Each row is a point on a landscape with many valleys, with its height.
A ball rolls from a point to the lowest of its 2 nearest points, and stops where none of them is lower. Distance is the straight distance between rows; heights are no part of it.
bovaf: [ 28 -23  -7  35  49 -22 -24  -6 -18  -5  -8 -23   4 -12 -38 -17  14  10
  -3 -19  37 -10   3 -26  -1]  (h 4.11)
Gom: [ 26 -13 -34 -12 -11 -19  47  15  -8  42   2  19 -46 -26  56  30 -27   6
  16  27  64 -30  -6   0  21]  (h 6.35)
segu: [ 27 -27 -11   9 -29  -9  29   1 -16 -33  11 -21   4 -34  18 -20 -19  25
 -32  10  24 -38  24  20 -15]  (h 3.70)
lele: [ -8  -6 -54 -40 -25  -1  21   9 -11 -30  -9   8   6 -26  27 -33  -9  -3
   5  16 -38  -7   0  46 -26]  (h 4.70)
vek: [ -6  21  29  31 -17  14   1  33  59  18 -28  16 -10  34  20  13  -4 -32
   3  18 -39  -4  20   1 -18]  (h 3.39)
zoz: [-22  -1  46 -36 -31   1  26  -1  21  10  15  -2  21  42  -1 -13 -40  -5
 -37  44 -40  19 -18   5 -45]  (h 1.73)
tep: [ 15 -17   0  35  50 -17 -45   8   5 -35 -12 -21 -29 -50 -51 -22  -4  26
 -23  34  47 -15  -5 -25   6]  (h 3.43)
zer: [-17  18  21  12 -17  67 -30  -8  16  37  24   0  13  23   9  31  37   3
  30 -29 -33  15   7   6  21]  (h 2.00)
zan: [-10  -4  17 -30 -44  24   0  22  14   6  -9  -2  26   4  32 -13 -42 -19
 -39  31 -58   3 -13  43 -31]  (h 2.53)
fasif: [  4 -18  34 -11  -4   3  31  10  11  18  16   3  -8  29  26  14 -33  21
 -28  27   6 -24  -5 -12  -4]  (h 1.88)
fepa: [ 34 -23  34 -29 -53  -5   0 -24   9 -39  -3 -13  17  13  11 -34 -49 -10
 -17   8   1  24 -16  12 -43]  (h 3.65)
Noza: [-41   2  -6  -8  44  -1  15  -1 -42   0  32  -6 -15  -5 -35  -1  -4  32
  -5  23  53  -1 -34 -13  55]  (h 5.42)
Savu: [-38   2  35 -14  20  23 -18  -3 -30  -8  42 -17   5   5 -30  10  10  55
 -13   7  27  16 -23 -21  41]  (h 5.12)
Gole: [ 14  -1 -56   4  29 -46   3 -38 -58  47   1  22  -5  -8 -31   6  -4 -17
  45  -7  60 -14  -6 -17  29]  (h 2.83)
keti: [  4   0 -30  -9  34 -31  -6 -13 -46  -3   6  16  14 -27 -10 -16  25  -3
  32 -21  37 -17  -3 -10  41]  (h 1.64)
fakon: [-58 -14   2   2 -23 -14  31 -12  -8 -37  15  17 -16  10 -45  -1  -7  33
  -2   2  25   3   2 -34  23]  (h 6.39)
Dolez: [ 12   7   2   8  33   3  -1  37 -13  71  27   0  -5  11   8  49   8 -10
  15 -32 -16 -50  22  -6   8]  (h 0.98)
kar: [ 54  -4  19 -48 -10  24 -40 -27  -3   3  15 -15  38  11  30 -27  22 -28
  33 -16   4  43 -35  10  -3]  (h 4.39)
basu: [-19  12 -23  56  14   3  20  29  19  11  -5  17 -59  -7   0  43   2   9
  17  14  46 -53   9   2  23]  (h 6.70)
moso: [-48   2 -25  19  45  -1   0 -26 -41  20  -3   6 -50   0 -44   9 -11  29
  12  35  30 -28 -19  -8  13]  (h 5.80)
lise: [-42  23  -3 -25  18 -12   4 -17  -1  31 -34  20   2  42 -47 -39 -28 -48
 -13  -5 -34  19 -45  11 -50]  (h 4.67)
zos: [  9  -5 -33 -38  10 -11  10  28 -36  19  35  20 -11 -31  56  26  10  15
  18  19   0 -51 -16  31  26]  (h 5.97)
zib: [-12  -2  11 -30 -19  17  18  26 -22   7  54  -9  19  -7  28  20 -29  49
 -15   5  26  -4 -19  12  57]  (h 5.59)
Lem: [ -4  31  -7  28  -4  51 -33  -7 -12  15  34  -7  14  -8 -23  34  29  16
  34 -72 -35   7  19  -7  35]  (h 1.41)
Voma: [ 14  14  25  48  56  -8 -38  -7   7 -21 -34 -57 -12  10 -26 -11   2 -12
 -39  13 -21  -9  16  -9 -50]  (h 4.90)
vopav: [  3   1  35   0 -18  20 -22  25  43   6 -46   2   4  29  26   2 -22 -40
 -30  27 -39  -8 -17  30 -31]  (h 3.03)
Zetod: [ 24  -3 -16 -43   6 -34  29 -14 -13  14  -6  23  30  13  42 -37   1 -45
  16 -18   2  39 -19   0   6]  (h 4.03)
tosim: [  6  -1  40  30  -1  11 -10  -8  23  25   0  -5   9  60 -16   2   4   0
   7 -25  -8  22   6 -22 -18]  (h 7.05)
biz: [ -8  17  11 -23 -66  41  -2 -10  44   0 -33  21   8   2  29  -4  -7 -15
  13 -23 -13  45  -9  26 -17]  (h 3.69)
tato: [ 39 -19 -14  14   2 -28  20   5  18  14 -16   7 -16  11  32   8  21 -30
  20 -16  35   0  21  -1  12]  (h 3.35)
Toge: [  3  -8 -30  -3 -15 -23  22   5  29 -10 -34  24   2 -12  25  -2  15 -49
  19 -23   2  32  21  12 -18]  (h 2.94)
gete: [-24 -16  72 -13 -15   4  11  -7  17  35   2  -9   3  59  -3  13 -23  20
 -30  37 -23  14   3 -27 -16]  (h 0.53)
nare: [-17  -5   0 -12  -8   0 -18 -28 -28   3   9   8  33  28 -38 -35  17 -25
  25 -43 -21  44 -19   0   4]  (h 7.19)
rek: [-27  -2  39 -42  -4 -11 -25 -36 -17 -39  23 -23  16 -12 -47 -32   1  50
 -30  15 -14  37 -11 -12 -14]  (h 4.48)
Viv: [-40  -5 -18   7   3 -11  45 -22 -17 -12  -3  15 -61  13 -51   8 -29  35
  -1  31  43 -27  -9 -17  13]  (h 6.12)
sozok: [ 62 -29   3 -53 -19 -10  20  16   6  15  10   6  20 -20  91  16  12 -19
  -3  -1  13   6  -1  28  10]  (h 3.21)
Gumo: [-17  -9  35   2  -1  42 -39   0   7   7  15 -12  15  24   3  19  29  22
  -4   9 -24 -10  10   0  23]  (h 2.45)
gadib: [ -6  25  22  85  64  -6 -20 -12  -8 -22 -12 -55 -18  10 -38  20 -16  22
 -38   4   6 -29  37 -26 -18]  (h 4.47)
Kog: [-15  -3  11 -12  43   4   7   9 -17  68  24   7  -7  34   5  19  16  -3
   4   9 -24 -25 -10  -4  -1]  (h 1.97)
Ner: [ 13   9 -55   5  24 -16   5  -9 -42  61  -8  15 -26  -8  -9  20   1 -10
  60  -9  13 -39 -10 -10   8]  (h 3.02)
robef: [ 37 -19  13  11 -42   4   7  11  13 -60  -1  -2  -5 -30  12   9  -3  21
 -21 -10  57 -14  19  -3  22]  (h 3.09)
duve: [ 71 -11  12  -7  11  18 -45 -21  15  16 -17 -41  33  23  24 -23   5 -43
   4 -19   5   9 -23   0 -24]  (h 4.58)
fuvov: [  1   5   7 -33 -63  12  27  -5  24  30  10  33  20  12  67 -15  -4 -27
  28  -6 -17  67 -12   6  -7]  (h 3.98)
kasu: [  6 -16  34 -13  -6  45 -13  13   1  -6  40 -34 -14   0  -1  22 -19  47
 -24  17  38  -4 -30 -11  50]  (h 5.37)
lef: [ 17   3 -31 -39  -4 -22  50   3 -18  47  11  44 -15 -12  69   9   1   0
  39  24   8  -8  -2  13  14]  (h 6.15)
sitil: [ 31  12  24 -52 -33  20 -11 -10  -4  38  35  11  25  17  60   5  17 -13
  32 -15  -6  45 -27  16  17]  (h 4.22)
fod: [-39  24 -42  70  53  -3   2  -8 -26  -7  -8  -9 -20 -23 -64  26  15  14
   7 -34  -8 -32  43 -20  12]  (h 3.19)
suz: [-27  21 -36   7 -50 -14  19   4  24 -87 -27  11 -32 -26 -38 -11  -5 -16
 -11 -10 -38   5  34  26 -16]  (h 6.71)
Zete: [-57  -1 -14  -4 -30  -1  14  -2  -7 -53   7  18 -13 -24 -39  -9   9  23
   0   3 -23   1  26  16   0]  (h 6.57)
Livog: [  0   8   0  64  16  -8  24  30  26  19 -16  18 -31  30  -2  36  11 -14
   8 -11   3 -32  30 -19  -5]  (h 6.85)
Roso: [ -8  -1  41  45  23  21 -44  20   8 -20   0 -36 -10 -16 -24  26  28  35
 -49  21  18 -18  10 -16  14]  (h 1.06)
baso: [ 24   6  32  29  12  20 -65  35  23 -30 -15 -18   0 -16  19   9  36   6
 -25  25 -14 -29  17   1   5]  (h 2.07)
gedub: [ 30 -29 -25 -36 -37 -24  39 -18 -14  -9   6   5  22 -12  69 -20  -9 -16
  -9  -2   3  30   0  29  -2]  (h 3.62)
gan: [ 31 -20  -8 -24  28 -10 -12  24  -2 -14 -22  -8  -3  -9  45  -4  25  -1
  -4  24  -9 -46   5  26  -4]  (h 3.64)
Vidof: [ -8  10 -42 -10 -14 -13  42  26  34  50 -28  39 -14  -7  44  -3   4 -44
  39   8  -3  20  26  -1 -28]  (h 2.27)
nez: [-19  10  21  -9 -63  22 -11   2  33 -22  -6   6  -5  20  -8   6 -10  -8
  -6   6 -31  25  11  13  -8]  (h 3.36)
totiz: [ -1  12 -21  74  67  -3 -16 -18 -12 -25 -17 -26  11 -10 -40  23 -14   4
 -11 -31 -23 -13  30 -35  -9]  (h 3.90)
lofam: [-47   9   3 -22  28  -3  20 -17 -32  31  29  23  -2  38 -28   1   2  26
   6   5  -4  -6 -10 -10  14]  (h 2.74)
Navo: [ 23 -12 -31  17  -1 -41  27 -28  -4 -15 -28  14 -21   2 -25  -7  10 -15
  17  -4  57 -10   5 -21  18]  (h 2.54)
Duvu: [  0  -6   7   2 -23  -5   4 -15  -9   7  12  14   5  23 -16   8  27  -8
  29 -43   9  19   6 -14  14]  (h 7.13)
pefo: [ 62 -36 -16   4  41 -18 -30   2  -7   5  -5 -32  27  -5  -5 -37  11 -23
  18 -24   3  -9  -1 -19 -19]  (h 4.50)
rimip: [-42  20 -20 -23 -33  -3  54  32  33  33  -3  51   5   0   0  -9 -12 -20
  29  21 -27  29  23  -9 -37]  (h 1.33)
Lunu: [-50  -2  10 -11  -3  10 -11  -8 -24 -41  34 -11  14 -37 -30  -7   3  57
 -34  30   0  11 -14 -22  11]  (h 4.81)
zezap: [ 42 -37 -12 -26   1 -18  14   0  13 -27 -13 -15   2 -17  32 -20 -26   6
 -18  40  -7 -42  -3  22 -33]  (h 4.02)
kava: [-29   6 -10 -25 -29 -21  49   1 -17  12  38  29  14   7  35  -7  -3  21
  24   2 -25  18 -12   3  10]  (h 3.96)
zuv: [ -3  23  27  53  40  25 -53 -39   6  -6 -17 -46  26  -6 -49  -1  -4  22
  -6 -27 -36  27   7 -13 -21]  (h 5.40)
Nuse: [ 40 -24 -38 -35  18 -16  -2   3 -18 -24  -7   6   2 -62  40  -1  25 -14
   3   9  20 -22   4  21  12]  (h 3.23)
Fegab: [ 15  30  15  38 -30 -13   7  19  65 -21 -56  10 -16  27  27   1 -33 -61
 -25   9  -8   6  23   1 -38]  (h 3.78)
Nev: [ -4 -10 -46   8 -21 -22   8  -4  -2 -41 -10  21  -3 -37 -20  -3  23   3
   9 -20  68  -4  23 -13  57]  (h 1.09)
voz: [-15  21   1  -2  48  40 -66   7   4  26 -18 -34  50  11  -3 -13   6 -31
 -16 -43 -69   2 -15  15 -30]  (h 5.10)
gedi: [ 57   7  41  39  43  27 -72 -11  24   0 -27 -66  16   1  -9 -16   5 -15
 -17 -10 -22   8  -1  -6 -41]  (h 5.15)
fatev: [-23  14 -22  39  29  12   4   6 -18  21  12 -11  16   3 -46  41  14  15
  12 -68 -22  -8  20 -28  19]  (h 2.26)
lilos: [-17 -17 -33  -8 -39  -9  52   1 -13  -7  22  23   0 -29  33  -8 -15  23
  10  16 -18 -20  24  37 -13]  (h 4.38)
fub: [-42  10   0 -12 -23 -11  66   1  16  17  11  29 -21  22 -16  -3 -14  18
   0  44 -32   5  20 -20 -24]  (h 2.35)
Vob: [-35  -3  26  18 -37  23  -3  21  22 -20  -8  13 -10  20  -6  35  15  24
 -16  11 -24 -13  28   8   8]  (h 2.93)
Mafal: [ 17 -23  38 -45  -7 -10 -10 -30 -16 -49  13 -21  17  18 -18 -42 -30  13
 -21  33 -10  37 -47 -12 -26]  (h 4.10)
zifi: [-36  23   1 -14  29   2 -35  12   3  10 -23  -4  21  12 -25 -34   9 -38
 -22  -6 -57   2 -27  24 -46]  (h 4.92)
deni: [ -1  27 -48  29  19 -11  30  13  -4  67   7  20 -15   2   8  50  22 -18
  48 -35  -3 -30  27  -2  10]  (h 2.09)
per: [ -7  -5  -2 -40  24   9 -11  30 -31  -8  38   4   6 -23   7  20  11  35
 -17  14   2 -25 -20   9  33]  (h 5.79)
kebuv: [ -6   8  19  56  69  -7 -38  30  -7   3   4 -48 -11 -44 -44   1   9  27
 -34   3  38 -29   3 -29  29]  (h 2.43)
tabo: [ 51 -27  20 -32 -13  -9  24  24  16  28  26   2 -11  15  63  19 -14  -2
 -18  19  26 -33  -5  10  23]  (h 2.73)
tokag: [ 33  -4 -35 -30  44 -39 -30   9 -32 -10   9  10   7 -79  10 -22  33  -1
  21  13  40 -11 -21  -4  30]  (h 2.64)
kase: [ 28  -8   6  19  -1  -3 -37   5  16 -40 -26 -13  -3   3  -5 -11  26 -23
   0  -3   2  -2  11   1  -7]  (h 2.70)
von: [ 16   5  -1  36  -6   1 -26  11  11 -56  -9  -5 -19 -31 -20  15  27  21
  -7 -15  67   2  14 -25  44]  (h 2.38)
keko: [ -1 -11 -19   5  13   4  24  34  -1  25   6  14 -54 -23   3  40  -8   0
  15  17  70 -31 -12   4  54]  (h 6.54)
Buta: [-11   8 -10 -17   8 -38  51 -16 -40  25  26  43 -11  18   3 -11   5  18
  36  18   5   0 -33 -12  26]  (h 3.44)
kesu: [-11   8  -8 -30  11 -22  28 -17 -16  28  -4  35  12  35  -3 -45 -17 -42
  15  -5 -29  43 -44   0 -34]  (h 4.37)
fela: [ 46 -11  15  -6 -48   9  -9 -10  37 -54 -30 -13  11  -7  26 -14  -3  -7
  -8  -3   6  17  13  19 -16]  (h 3.20)
Dozug: [-12   5 -16 -33 -55 -16   7 -34   0 -56 -26   8  16 -23 -31 -41 -37 -24
 -19 -16  -2  64  -8  31 -29]  (h 6.97)
Geri: [-53  21   4 -33 -22  35 -33 -29   0  -4   1  13  22  14 -27 -30  14  -5
  16 -16 -38  56 -23   8  -7]  (h 7.25)
Pirez: [ 21  30  14  23  20  48 -66 -31  23   4 -21 -49  42 -12 -15  -6 -14 -15
  -4 -28 -43  29 -16  14 -36]  (h 5.25)
nizip: [ -5  12  48  79   8   9  12   7  31  21  -8  -7  -9  58 -15  47   1   0
 -18 -11   1 -13  24 -39 -16]  (h 6.96)
lepog: [ -3   4 -12   5 -77   0   2  -9  17 -63 -11 -13   0 -34 -18 -28 -21   4
 -25 -18 -18  34  32  39 -26]  (h 6.84)

For each start below, name the point where the ball stops.
duve -> Lem
voz -> gete
Pirez -> Lem
kasu -> Roso
Duvu -> Roso
zuv -> Lem
Zete -> Roso

Call two points neighbours if one is among the 2 nearest of the other. Go from one point of each pair to the other, from neighbour to neighbour, staying as low as possible. Name the highest point that can't be avoided.
gete / Roso -> Pirez
keti / rimip -> kava
rimip / Nev -> tato
Lem / Roso -> duve
keti / Dolez -> Ner
